Points, in no order, along strands that fork, close into loops and pass close to each other.
Points whose rows are less than 78.3 apart are linked; no others are. Some points are linked to none.
z_597: [ 26  67 -19  27   0   2   2   6  34 -13  15  29  -3  -4  47  31   2  -9
 -12 -46  -4  -1  77]
z_126: [-30 -45  17  -4  -8 -15  -1  16  -5   7  13 -29  -9  12 -14 -42  23 -31
  45  21 -19  34 -26]
z_558: [ 39  41   8   5 -36  14 -20 -24 -46  30  25 -29 -13  33 -15  61 -12 -19
 -22  14 -67  -7  44]
z_961: [-17  84 -33  31  17  24 -14 -32   3   4   4 -21  19  32   9  30 -11  -9
 -23   3 -23 -12  56]
z_976: [-21 -16  17 -19 -23 -44 -15  12  18 -17 -59 -29   6 -66 -42 -34  16   8
 -10  20  44 -10 -60]
z_90: [ 22 -39  15 -25  29  34  22 -20 -22  19 -43  42   1  13  10  30 -10  22
 -27   7 -28  -8 -37]
z_82: [ 40 -13  10   1   6   7  18  21   2 -34   6  44   6  10  39 -12  -2  17
   8 -28  30   2  -9]
z_937: [ 20  -6  24 -22  53  22   2 -35 -24 -14  18  25 -52 -19 -15  40 -11  26
 -31  27   8  -3 -46]
z_482: [-24 -17 -26 -12 -47 -14 -20  13 -21  -3  33 -56   0  10 -27 -27  10 -14
  38  11  19  16 -19]
z_723: [ 12  38 -10 -14 -10 -24 -17  -7  16  -1  63  29 -57 -39  -5   0 -10   4
  21 -24  21  11  30]
z_76: [-20  -1  46  15  33 -20 -10  18  49 -13 -42 -13  -9 -78 -17 -43  23   9
 -33  27 -18   5 -56]
z_159: [-39 -38  26 -30   0 -38 -13  15 -20 -22  11 -30 -33 -27 -28 -37  32  -2
  20  24  23  36 -56]
z_871: [ 37 -19  -1 -36  18  38  26 -10 -14   1 -18  74 -14  13  39  63 -14  14
 -21 -34 -10 -10  17]
z_832: [-53 -32 -33  15   4   8   0 -11   0  29   7 -27  34  33 -13 -26   2 -15
  25  13 -16  13   3]
z_524: [ 48   2  -1   2   4  15  22  13   8 -23  17  59  -1  14  54  38  -1   6
  -2 -48  13   2  50]
z_324: [ -1 -32  45 -10  36  -4 -10   0 -39 -23  39 -21 -53 -14 -28   5  16   7
  -7  43   3  25 -53]
z_664: [  0  35 -20  20  19  26  -8  -1  -4  12 -21  17  50  42  40   7  -9   6
  -9 -19 -60   6  43]
z_665: [-43 -23   9 -42  -7 -40 -21   7 -31 -19  37 -24 -37 -30 -30 -18  26  10
  22  14  23  45 -40]
z_794: [ 57 -23  35 -13   8  12  13 -26 -38  -6  -3  22 -15  10  -3  30 -19  17
 -27  16   4 -10 -39]
z_625: [-10  77 -24  29 -36  -9 -34   1  -6 -29  13 -40  34  21  12 -21  -5  -9
   7 -15   8   2  35]
z_523: [-22 -55  38   6  47  -1  13  -8  -5  -1  -8 -23 -28 -17 -25  -9  23 -13
  -6  58 -14  16 -60]
z_563: [ 10  32 -16  22 -26   6 -13   5   0 -27  22   8  28  26  40 -10 -15  -2
  14 -31  16  11  38]
z_415: [  5  -6  24 -25  28   5 -11 -17 -32   2  60  18 -67  -8 -19  26  -4  18
   7  18 -12  27  -7]
z_406: [ 31 101  18  30  17   1   1 -22 -10  10 -28   4  -6  28  16  36   6  -1
 -43   3 -37 -26  50]
z_471: [ 33  -2  -7   3  -2  29   6 -30 -13  -9  38  21 -23  24   9  36 -33   5
   2   2  32 -14  16]
z_585: [-21  88 -46  12  -5 -34  -3  18  27 -13 -10 -13  36  -7  23   6  25   9
 -20 -43  -3  -7  41]
z_290: [-32 -35 -20 -19 -42 -39   1  47  10  11 -50  -3  49 -13  -3 -48   4  12
  29 -31  38 -12   7]
z_321: [-27  47 -42 -29 -12 -37 -10  10  21   4  38  10  -9 -27  -3   1  19  21
  11 -32 -13  27  12]
z_767: [ 15  67   6  27  -5  -3 -17 -14 -16   4  21 -43  -7  39 -14  23  25 -25
  -5  19 -64  13  12]
z_348: [ -5  16 -14  -9 -27 -19 -18  26   4 -10  17   2  11   8  14 -45  14   6
  34 -30  -8  25  -9]
z_313: [-13  -4 -30  -1   9  35  -4 -26 -14  17  44 -10 -11  36  -8  21 -15   1
  13  14 -14   5   9]
z_29: [ 58  14  23  -4 -29   6 -10  -9 -37   1  28  17  -4  34   7   8 -18   7
  17 -11 -31  14  12]
z_189: [  8  49 -20   2  10  19 -17 -31  11  41  42  13 -65  -9 -14  48 -14 -12
   3  13 -45   0  44]
z_974: [ 41 -27  34   0  36  11  25  15   8  -5 -41  40   9  -9  21  -5   2  25
 -24   8 -10  -5 -47]
z_925: [  6   6   7  -5  -1  -8 -12   2 -11   5  35   3  -9  24   0 -14  13  -4
  26   1 -50  41  -9]
z_280: [-31 -26  68  19  17 -14  35  10  41  31 -44 -26  -4  -3 -40 -52  19 -37
  10  23   9 -41 -18]
z_190: [ 35  50 -13  32   3  11   5  -4  39  -1  -2  46 -26  -8  51  58  -1 -21
 -19 -42 -14  -4  99]
z_636: [  6  -5  10 -28  62  13  15  -1   6 -25   8  52 -39 -36  19  26   4  40
 -30  -8  20   2 -29]
z_28: [ 12  29 -29  -7  12  32   4 -15  13  10  18  47  -9  15  34  42 -15   6
   2 -31 -21   0  47]
z_222: [ -1  -6 -28  -3  16  12  24 -25  18 -34  16  22  -8 -10  17  24  -8  10
 -18 -11  76 -17  -9]
z_637: [-11 -11 -43 -33 -49 -38   2  27   4 -22 -20  11  44 -19  10  -4  -1  22
  18 -44  56   5  12]
z_391: [-66 -41   9 -12 -29 -44  10  38  22  39 -42 -11  34  -4 -31 -63  22 -18
  37 -17   5 -11  17]
z_684: [-36   5 -53   1 -28   1  -4 -17  -3  -2  26 -17  31  12  -1  -2 -18  10
  13 -13  43  -4  20]
z_860: [ 13  34 -19  14  -7  44 -18 -38 -23  16  22  -2   2  38  15  55 -46 -10
 -10   5 -19 -14  69]
z_947: [-23  25 -39  21  25  14  -4   5  14  15  -9   5  43  30  25  -8   6   7
   3 -20 -50   9  27]
z_376: [-14 -11 -13 -51 -33 -42 -13   6 -14 -28   0   0  -8 -38 -32  -6   3  29
  14  -7  68  11 -35]
z_621: [-15 -28 -10 -19 -42 -16 -18  10 -23 -13  21 -48  -7  -5 -33 -32   5  -3
  28  12  49   0 -41]
z_679: [ 41  35  11 -14 -43   7 -12 -33 -49  35  16   0 -11  26  -3  56 -21  -8
 -22  -5 -62  -2  46]
z_797: [-20 -36 -32 -31   2 -32  27  49  23  -7 -35  12  36 -38  11 -13  13  32
  -5 -31  46  -7 -19]
z_241: [ 23 -10  -2 -36  53  29  25   2   3  -3   3  71 -34 -12  27  47  -5  30
 -17 -19   3   0  -3]
z_863: [-24 -35  16 -43 -32 -42 -10  36  -1  -3 -41 -10  -3 -35 -27 -55  28   8
  28  -1  33  10 -46]
z_403: [-12 -51  26  -3  -1  -8  -3  16 -24  -7  32 -34 -23  11 -17 -26  25 -34
  38  36 -23  39 -30]
z_673: [ -2  -1 -41 -28  25  -1  26  29  30 -10  27  43  -8 -24  39  22   9  24
  -5 -48  28   6  21]
z_956: [-24 -19  10   9  10 -12  -9  -6  15 -20 -18 -53  -8 -53 -43 -19  12  -3
 -24  45  25  -8 -72]
z_310: [ -3   6  23   6  57   5 -15 -16  17 -33 -13   0 -18 -58  -4   1  10  28
 -52  29  -5  10 -66]
z_4: [ 48  -1  18  15  39  24   5 -26  17 -35 -33  18   3 -26  10  23 -10   8
 -50  18   1 -14 -53]
z_500: [-30  37 -50  -3 -43 -35 -20  35   6 -11 -30 -18  68  -6  19 -23   8   8
   6 -47   6   6  39]
z_892: [ 11 105  -7  50  14  -3  -3 -15  27 -15 -15   0  -8   1  34  27   1 -16
 -36  -8  14 -28  78]
z_185: [-16 -48  21  12  44  12  36  12  29  27 -46  18  11   3  -8 -35  10   3
  -5  20  -9 -17 -30]
z_409: [ 17  21 -26  11   5  10 -12 -30  30  19  45  44 -66 -31  10  35 -30 -14
  12  -9  13  -7  60]
z_700: [-18 -35  18  15  -4  -4   8  36  16  23 -23   5  23  18   7 -67   7  -2
  33  -5  -4  -4  -4]
z_294: [ 16 -37  50   9   5  -3   6  15  -2  -6 -17 -10 -14  -1 -14 -45  10  -3
  14  31   8  -4 -58]
z_206: [ 11   1 -16 -18  -7  45   2 -33 -36  18 -30  39  22  40  38  52 -34   4
 -21 -26 -33  -6  49]
z_435: [-35  12 -17 -39 -44 -47 -28  16  -9  -6  14 -29  -7 -18 -25 -32  36  -7
  37 -15 -14  49 -17]
z_160: [ 25 100  10  38  13  10   0 -16   1 -13 -29  11   7  14  40  39  -7 -11
 -49 -11 -15 -19  79]
z_144: [ 10 -14  -1  13 -18  10  -6   2 -17 -12  23  -3  13  32   9 -30 -17   4
  23   1  21   0  -9]
z_465: [ 10  46 -20   6   2   2 -20 -25  14  26  59  11 -67 -26 -15  31 -19 -11
  10  10 -19   2  44]
z_798: [-10   7 -30 -24  25  21   6 -28  11  10  46  38 -47 -10   2  35 -19  10
   7  -7  21  -1  15]
z_566: [ 39  82   1  22  -6   8 -11 -29  -5  19   5   0 -15  19  11  47 -10 -10
 -26   1 -45 -12  54]
z_986: [ -6 -44   8  11  45  29  33  12  16  22 -47  34  26  14  15 -21  -6  11
  -7   8  -7 -23 -17]
z_203: [ 23  10 -16   9   3  14  14 -19  31  -4  35  56 -49 -15  30  42 -15 -13
   5 -33  35  -5  62]
z_456: [  9  12  -2  28  15  -2 -17  -8  60 -39 -33 -10  22 -80   3 -16  -1   0
 -41  14   1  -2 -49]
z_824: [  3 -29  34 -23  52  24   1 -30 -32  -3   0  13 -45  -8 -20  39   2  18
 -33  41 -21  14 -53]
z_11: [ 40  -4   1  -4  20  19  27  -2  18 -18  23  68 -35  -4  40  53  -5   0
  -6 -40  29  -2  46]
z_120: [-57   3 -44  16 -11  -9 -12  -6   8  22   3 -33  43  25 -12 -27  10  -9
  18  -5 -23  19   9]
z_84: [ 30 -21   2  -8  -7  32  11 -19 -34   7 -20  43  26  43  37  34 -31  12
 -12 -18 -11  -5  30]
z_491: [-56 -49   8 -17  -3 -40  29  49  33  44 -47  -1  26 -18 -29 -58  25  -4
  26 -16  11 -20  -2]
z_545: [-28  -9  32  -1  19 -34  22  44  68  13 -64 -13  15 -76 -26 -44  25   3
 -26   2   5 -34 -35]
z_888: [ 22 -24  -6   8  29  52  26 -29  -5 -21 -37  34  16  26  31  45 -23   8
 -29  -2  28 -26  -4]
z_751: [-21  -2 -17 -28 -38 -32 -17  32   1  -4  -1  -6  10 -10  -4 -52  27   6
  38 -27   1  29 -18]
z_505: [ 15 -30 -26  -2  40  42  36  28  10 -13 -19  48  23  21  64  38   0   9
 -16 -46  17  -9  28]
z_188: [-34 -42   8  -3   8 -28  32  60  38  32 -50   3  33 -24  -3 -57  13   6
  10 -24  30 -38  -2]
z_384: [ -4 -13  11  20   2   1  -3  11   0  26 -10   4  31  40  14 -36  11 -10
  26  -1 -61  24  11]
z_837: [  5 -38  50  19  46  14  -5 -19   3  -6 -26 -34 -20 -28 -33  14  11 -16
 -35  72 -37   6 -63]
z_607: [-14  23  -6  42  -8  21 -27   3 -18  -8  -1 -26  60  41  22 -36 -29  -9
   6   6 -17  14  44]
z_133: [ 44 -20  27   7  24   2  22  29  13 -27 -25  33   7 -11  28 -23   6  19
 -10  -7  20 -10 -44]
z_65: [-10 -22  -7 -20  38  17  16  -3   0   2  14  31 -15   3   7  -3   4  28
   1   0  -5  15 -34]
z_526: [ 60 -23  33 -13   7  21   4 -22 -46  -9  17  -1 -27   3 -23  44 -19   9
 -30  31   4 -20 -38]
z_124: [  0   6   0  31 -19  17 -25   1 -26   3  18 -37  32  51   3 -23 -14 -16
  21  16 -31  16  20]
z_68: [-54 -31  -8 -19 -52 -42 -17  22  -1  18 -25 -45  23   1 -35 -48  26 -32
  54   0  -6  23  -2]
z_771: [ 24 -54  24 -13   2  24  14 -25 -50  25 -14  -8  -7  31 -16  29  -9   0
 -15  35 -31  -3 -38]
z_606: [ 47  75   4  29 -14   2 -12 -33   4  23  -5  22 -30   0  15  53 -21 -19
 -26  -2 -34 -20  74]
z_256: [  7  52 -17   0   4  40  -9 -28 -17  21 -31  26  19  32  32  59 -26  -5
 -28 -23 -55  -8  71]
z_422: [-12   0  29  14  39 -17   5  29  65  -1 -54  -5   5 -79  -6 -36  20   8
 -38  12 -14 -14 -46]
z_115: [ 16  61  -9  17  11  24  -9 -16 -11   8 -27  15  36  36  37  31  -9   6
 -32 -16 -58   0  58]
z_383: [-30 -32  28   1  27 -24  33  42  47  21 -51   2   9 -42 -15 -53  23   6
  -9   3  13 -28 -35]
z_330: [ -5 -19   6  16  -3  -4  -4  -2  12 -21 -13 -45   6 -25 -32 -26  -1  -1
 -13  33  49 -25 -66]
z_134: [ 11 -12  -1  20 -19  19 -15   9 -40   7  45 -56   5  47 -20  23  10 -33
  18  34 -59  19  14]
z_56: [  0  83 -29  17 -45 -25 -26  -4  16 -24  24 -19   7  -4  11   2   0 -10
   6 -31  24  -5  47]
z_493: [-47   7 -26   0 -57 -38 -29  21   3  15 -34 -46  43   6 -23 -50  25 -23
  40 -12 -17  18  12]
z_235: [ 51  -3  23 -19  -4   4  -2 -12 -33   2  30  36 -24  19   4  16 -12  15
   8  -4 -24  20  -4]
z_987: [  2  10 -17  -7 -13   2 -12 -11 -10   0  73 -12 -36   0 -19   9 -14   3
  21   6  27   2   4]
z_861: [ -2 -24  14  39   4  12   7  -6  13  -7 -25 -38  23   1 -19 -30 -16  -8
 -13  37  43 -41 -43]
z_62: [ 21 -19  18 -21  -4  10 -11  -7 -49  16  63 -16 -49  16 -30  55   7 -18
   6  29 -60  31  11]
z_266: [ -1 -64  34  25   8  21  16  -3 -13  30 -15 -27  10  41 -17 -19  -9 -20
  13  44 -18 -11 -19]
z_141: [-18  78 -40  11   7 -13  -8  -8  21   4  13 -10  12  12   9   4  19   4
  -9 -22 -30   2  24]
z_912: [  3  61 -18   1 -15 -28 -24 -14  20  11  64  -2 -58 -34 -18   6  -5  -7
  16  -4  -7   8  38]
z_353: [-40 -44  33 -36 -24 -44  -8  24  -5  -7 -33 -31 -23 -41 -36 -54  35 -11
  24  19  27  18 -52]
z_899: [-42 -42  56   2  -2 -30  30  20  33  24 -40 -28  -7 -12 -44 -62  29 -38
  28  17  20 -27 -24]
z_236: [ 31 -27  47  -1  40   6  12  -2  -2  -6 -35  25 -10 -15   0 -10   5  22
 -26  25 -20   6 -59]
z_105: [ 47  -9  15  -2 -23  20 -12   3 -44   2  66 -18 -30  26 -25  29 -19  -2
  13  19  -1  -6   8]
z_429: [-45  24 -55  13  -1  -8  -4   8  18  16  -8  -6  53  11  13 -22  13   7
   5 -29 -22   7  24]
z_379: [  1 -18 -14  20  18  45  13   0 -11 -20 -23  32  52  40  57  13 -30   2
 -17 -27  10   3  64]
z_935: [ -7  -1  37  43  14   5  11  -7  61   8 -50 -29  21 -35 -28 -38  -4 -22
 -21  31   0 -48 -30]
z_852: [ -9 -12  -4 -27  45   4  20  14   4 -11  17  41 -20 -22  15  -5  13  38
  -7  -9  11  16 -33]
z_617: [-42 -54  30   1  -4 -26  14  20  11  15 -14 -28  -8   1 -25 -60  26 -33
  39  24   2  11 -32]
z_509: [ -5 -25   2  -2 -22  -9 -10   9 -12 -23   7 -45  -6 -11 -32 -29   1   2
   8  27  55 -10 -61]
z_907: [ -9  45 -33  21   1  41 -19 -32 -10  15  31 -19   8  40   5  41 -28  -9
  -5   6 -22 -10  54]
z_763: [-17 -31  -3 -20  39  24  10 -17 -13  14  19  17 -22  15 -10   9   6  11
   7  20 -20  26 -32]
z_226: [-43   0  48 -10 -14 -49 -12  11  52   5 -69 -46  -1 -85 -60 -37  26 -17
 -15  27   7 -16 -36]
z_575: [ 55  14   6   3 -21  18  -6 -29 -20  12  39  31 -31  15  11  51 -42 -10
   2  -7   4 -14  53]
z_838: [-16  -9 -34   5 -13   2  14 -17   3 -25  22  -1  18   9  13   3 -17  11
   2 -12  77 -14   1]
z_57: [ 37 -45  41  16   7  18  10 -13 -25   4 -21 -17  -1  15 -22   8  -9  -2
 -18  51  -5 -18 -53]
z_212: [-16  94 -27  33  16   2 -10 -22   7   5   3 -30   9  27   1  17  10  -2
 -16   4 -28 -11  29]
z_872: [-23  15 -47 -15 -48 -31 -12  20   5 -14  -6  -3  47  -5  11 -18   3  13
  21 -42  28   8  21]
z_924: [ 11  22  -7 -27   3 -20   1  15  10 -19  53  48 -36 -33  17  -3   2  25
  15 -38  25  20  12]
z_354: [ 49  36   0  20 -29  14 -16 -21 -12   1  54   6 -29  14   9  37 -37 -14
   8  -5   1 -12  57]
z_443: [-25  71 -52   4 -26 -39 -12  26  13 -15 -25 -23  61  -3  14  -8  20  10
 -10 -44  -1   0  38]
z_492: [ 47  45 -10  23 -24  13 -17 -40   5  38 -12  33 -46 -16  17  69 -35 -30
 -17  -6 -33 -23  89]
z_510: [-21  14  55  28  16 -10  -2   0  81  13 -39 -33   3 -63 -40 -40  10 -32
 -21  27 -29 -27 -25]
z_904: [-11 -23  52   5  25 -18  -1  16  18 -14 -28 -15 -25 -42 -17 -51  26   0
  -7  31   3   4 -67]
z_805: [ 27   1  -6 -32  -9  34  -1 -42 -19  40  11  47 -68  -6  -4  76 -46 -10
  -4  -6 -20 -23  48]
z_631: [ 18 -25  15  -7  -2  14  -9   3 -36  -6  63 -23 -36  18 -29  11   2  -5
  17  31 -11  17 -23]
z_719: [-22  76 -22  11 -25 -32 -27   3   4 -11   3 -55  11  15 -14 -18  38 -18
  13 -10 -24  13  -4]
z_981: [  1 -11 -21  -5   0 -19  19   9  25 -44 -22   8  20 -37   8  -8   7  17
 -22 -14  74 -16 -40]
z_8: [-17  11 -14   1 -38 -12 -30  10 -14  -8  39 -53   0  18 -18 -28  19 -26
  39   4 -17  26  -9]
z_98: [ 28 -11   0   7  40  46  26 -28  11 -33 -24  36  -2   5  26  51 -11   5
 -34  -1  37 -24 -20]
z_720: [-20 -34   8 -52 -20 -53   1  52   7  -3 -63   5  15 -55 -26 -32  21  30
   8 -10  41  -2 -40]
z_484: [  6 -35   7 -13  -5  19   1 -25 -38  33  -2   1   8  45  -5  24   0 -14
   8  17 -73  29   0]
z_93: [ 53 -15  22 -33  -3  14  11 -32 -42   9   9  46 -32   9   5  49 -24  15
 -23  -6  -5  -7   1]
z_716: [ -3  38 -47  -2 -15 -19   5  50  23 -23  13   7  40 -15  52   5  19   6
  -3 -67  14  11  48]
z_218: [ 48 -16  15 -37 -35  17  12 -42 -58  22   2  34 -18  14  11  58 -32   5
 -31 -22  -5 -16  15]
z_709: [-44  11  47   5   1 -37  -7   3  74  11 -47 -43  -2 -84 -55 -38  22 -26
 -20  24 -14 -20 -29]
z_561: [ -2 -25   3  22  29   1  32  30  43 -12 -50  11  32 -25  19 -30   3   9
 -22  -4  34 -34 -31]
z_293: [ 31  42 -19  19  -2  24  -2 -20  31  22 -14  56 -46 -18  35  68 -22 -26
 -10 -25 -24 -14  91]
z_905: [  3 -49   9  -5  45  38  24 -12  -5  25 -48  40   6  20   3  12  -7  13
 -15  17 -27  -9 -35]
z_277: [-41  50 -28  14 -33 -38 -28   8   0  -2 -14 -61  39  14 -17 -32  36 -20
  16  -8 -27  17   1]
z_552: [  9 -45  17 -20  14  27  13 -23 -33  27   3   9 -11  33 -11  25  -3   0
  -1  30 -40  17 -26]
z_688: [-39 -12 -10 -49 -34 -48 -25   9 -26 -11  29 -32 -22 -24 -34 -17  28  -3
  36  -2   5  50 -22]
z_623: [-12 -45 -19  13  48  37  36  19  22  11 -46  34  41  14  38  -7 -10  13
 -14 -11  15 -30  -4]
z_653: [ 16 109  -3  47  -3 -20 -12 -15  20  -5   0 -18 -21   1  11  14   1 -16
 -22  -2  12 -34  53]
z_77: [-12  50 -16  13 -29 -16 -30   6  -8 -11  44 -62  -6  21 -22  -8  30 -29
  24   8 -32  20   0]
z_50: [-35   6 -40 -49 -15 -36  -3   1   4   0  27  14  -2 -30 -14   3  11  31
  14 -23  28  23  -4]
z_149: [-16  55 -42  -8   2 -13  -3  -5  26   7  34  15  -5  -6   8   9  12  15
   7 -27 -21  15  24]
z_527: [-36  24 -52   1 -41 -11 -20 -10  -6   2  35 -41  25  12 -17  -5  -8  -1
  17  -8  19   3  16]
z_682: [-44 -49   9 -21 -48 -36  -4  13   2  19 -51 -46  17 -11 -53 -43   8 -18
  30  16  44 -20 -22]
z_97: [  5   4  26 -11  64   7  -8 -20  -3 -31   0  26 -39 -43   0  19   6  37
 -44  20   4   4 -56]
z_511: [ 27 -28  37  14  30  24   0 -27  -8   1 -25 -25 -12 -16 -27  22  -2  -7
 -39  62 -33 -10 -65]
z_773: [ 17   3  24 -24   9   5 -16 -18 -32  19  69   9 -70  -3 -24  37  -5  -2
  10  19 -39  27  16]
z_312: [-27 -33   0   4 -19 -16  12  13  12   4 -30 -17  25  -5 -14 -54   0   4
  18   1  51 -19 -33]
z_755: [-13 -17  27 -19  37  -3 -10 -11 -26 -15  43   0 -53 -17 -18   3  10  23
  -4  25  14  21 -44]
z_738: [ -3 -11 -18 -21 -25 -32   8  10   8 -41 -19   0  13 -36  -8 -16   5  20
  -5 -13  78 -13 -41]
z_464: [  4   7 -29  19  15  12  10  45  13 -10  -4  20  51  23  61  -7  -5   9
  -3 -49 -12   9  46]
z_129: [  9 -30  15  13 -10   5   2   9 -12  -3   6 -10   4  25  -7 -40  -6   0
  24  16  17   0 -35]
z_394: [  0 -30   5  25   6  32   2  -5 -15  17 -19  14  46  47  23 -21 -28   3
   9   7 -14  -2  21]
z_704: [-15  10 -43  12  -5 -10   5  58  20 -19 -10   0  66   0  60 -15   3   2
  -3 -61  18   8  55]
z_165: [-11 -26 -21 -53 -20 -48   9  54   7 -18 -33  16  23 -50  -1 -12  16  39
   6 -32  44   4 -28]
z_405: [ 52  -9  17  -9 -36  19 -12  -8 -60  18  53 -14 -20  34 -21  46 -24  -2
  -5  15 -31 -10  24]
z_186: [ 13  -9 -14  -2   7  31   5 -26 -16   6  36  13 -11  31   3  22 -26  10
   8  12   9  -5  -1]
z_839: [-38 -26  50 -25 -17 -41  19  38  39  20 -67 -23  -5 -39 -42 -65  32 -17
  19  -1  31 -33 -25]
z_39: [ 10  12  -4  24 -23  21 -23  -3 -33   8  37 -45  16  51  -9   7  -7 -19
  16  21 -47  12  20]
z_874: [-44 -36 -14 -45 -54 -51 -17  28   1  21 -50 -21  28 -16 -40 -33  26  -9
  50  -5  -2  23   0]
z_627: [-48 -51   2 -11 -53 -28  -9  22  -8  18 -24 -58  13   2 -41 -51  15 -37
  49  13  21  -1  -9]
z_461: [ 22 -33  -1   4  16  50  21 -17 -24 -16 -34  43  30  39  48  39 -29   5
 -25 -19  19 -13  34]
z_297: [ 35   0  -6   0  -2   3  15  33  10 -28  19  44   6   6  50  -1   4  14
  10 -44  17   8  16]
z_557: [ 52 -18  20   7   0  17  17  -8 -13 -29  -4  42   8  24  34  15 -19  10
  -8 -12  31 -10  -1]
z_978: [ 10 -47  26  25   8  28  14 -10 -20  24 -29   2  28  44   3 -19 -23  -1
   3  26  -9 -14 -11]
z_886: [ -7 -27  30  48  14  12  15  -7  29  11 -44 -34  23  -2 -23 -39 -10 -19
 -12  44  22 -50 -34]
z_258: [ -2 -73  30  18  12  21  19   7 -20  13   5 -46  -4  26 -33   0  10 -37
  11  60 -16  -4 -33]
z_713: [  9 108 -12  27 -27 -28 -22  -8  15 -13  20 -34 -19  -1  -6   3  11 -12
  -3 -11   8 -21  32]
z_95: [  4 -42  35 -10  14   1  -6   6 -37 -10  44 -23 -39  13 -21  -1  19 -12
  20  38 -19  37 -38]
z_253: [-32 -34  29   1  19 -22 -16   5  -7 -25   3 -64 -32 -45 -43 -15  27 -11
 -17  58  17  15 -73]
z_265: [  1   0   7  11  31  -4   3  -6  32 -29 -27  -4   3 -51  -4 -17   9  17
 -36  18  23  -8 -64]
z_472: [-23 -25 -39 -16   9  -9  23  24  19  -6  -4  23  28  -8  21 -18   7  25
   4 -28  35   1 -12]
z_119: [-27 -32 -45 -11  37  16  30  18  24   9 -14  28  28   1  28  -5   0  22
  -3 -24  19  -9  -7]
z_619: [ 45   2  16 -15  20   2  16 -10  -6 -29  33  50 -40 -13  11  16 -11  19
  -4 -14  37  -1  -5]
z_276: [-20   5 -24 -51 -26 -42  -6  -1  -8 -13  29  10 -17 -39 -22   5   0  28
  15 -20  54  16 -10]
z_362: [ -1  -6  -1  31  -2  28 -12   1 -18  -1  -7   4  56  42  34 -31 -40  -1
   5   0  -5   7  43]
z_382: [  8  -9   8  10  -9  17  -6 -12 -29  31 -13   5  33  50  12   5  -7  -1
   3   4 -73  24  20]
z_662: [ -6 -15 -22  21  23  29  10  29   4 -13 -17  29  60  29  62  -7 -16   3
  -9 -36   4   8  57]
z_238: [  4  16   0 -14  -8 -17 -14  14  -5  -8  39   8 -16   3   1 -26  19   7
  32 -16 -25  41 -14]
z_774: [-44 -38 -17 -18  10 -17  15   6   7  17   1  -2   5  -6 -17 -35  21  12
  20   8   7  22 -35]
z_72: [-33 -57  28  34   7   8  14   3   3  29 -17 -34  16  30 -23 -47  -4 -27
  22  32  12 -23 -12]
z_581: [ 66 -18  30   4   2  18  16 -24 -25 -20 -21  32   4  14  15  27 -22   9
 -30   7  18 -16 -28]
z_883: [-42 -52  27   6  43  -7  26   0  26  22 -29  -9  -8 -14 -26 -33  21  -9
  -2  37  -7   2 -49]
z_161: [  7  58 -14  18 -32  -3 -30  -5 -10  -4  56 -37 -14  17 -12   2   0 -13
  22  -2 -14   4  19]
z_215: [ 30  53 -10  24 -31   4 -24 -13   1  -2  65 -15 -30   7  -4  18 -26 -17
  15  -3   4 -10  48]
z_60: [ 19 -24   9  -2 -14  17  -9   4 -48  12  47 -41 -15  39 -22  43  10 -35
  12  36 -70  29   6]
z_808: [  8  -7 -21   6  20   4  24 -14  24 -47  -9  12  10 -19  18  13   2   9
 -28 -12  72 -19 -30]
z_953: [ 24  49 -15  21 -12   3  -3   6  13 -21  22  23  18  17  45  11  -6   1
   3 -43  -2   8  56]
z_12: [ 19  26 -12  -4 -27  44 -14 -44 -33  29   3  14 -13  28  15  74 -47 -15
 -22  -5 -21 -19  77]
z_109: [ 46  28  13  -5 -35  10 -10 -27 -40  19   8  22  11  33  19  38 -25   3
 -11 -18 -43   6  45]
z_783: [ 17   7  -9  16 -19  12  -5  -4  -9 -20  28   9  21  33  28 -13 -20   3
  17 -15  30   2  18]
z_70: [ 13   2  11 -20   4 -18  -4   2  -9 -41  28   9 -31 -30  -6 -19   0  23
   0  -3  58   1 -46]
z_85: [-34 -28 -26  13  18  32  -1 -19 -10  25  15 -13  19  44  -5  -2  -8  -7
  16  18 -24   9   2]

A piece is all that can be reached along the links. How many separate loops has the piece of each point below (a circle has one, a figure eight two, a Y none), and how many tips (points with one link)?
z_978: loops 0, tips 5
z_558: loops 0, tips 6
z_981: loops 0, tips 3
z_429: loops 0, tips 6

A tip is a point with one link. Name the tips that can be reached along the links from each point below, in the order of the rows.
z_907: z_637, z_527, z_12
z_773: z_280, z_405, z_839, z_258, z_72
z_545: z_625, z_391
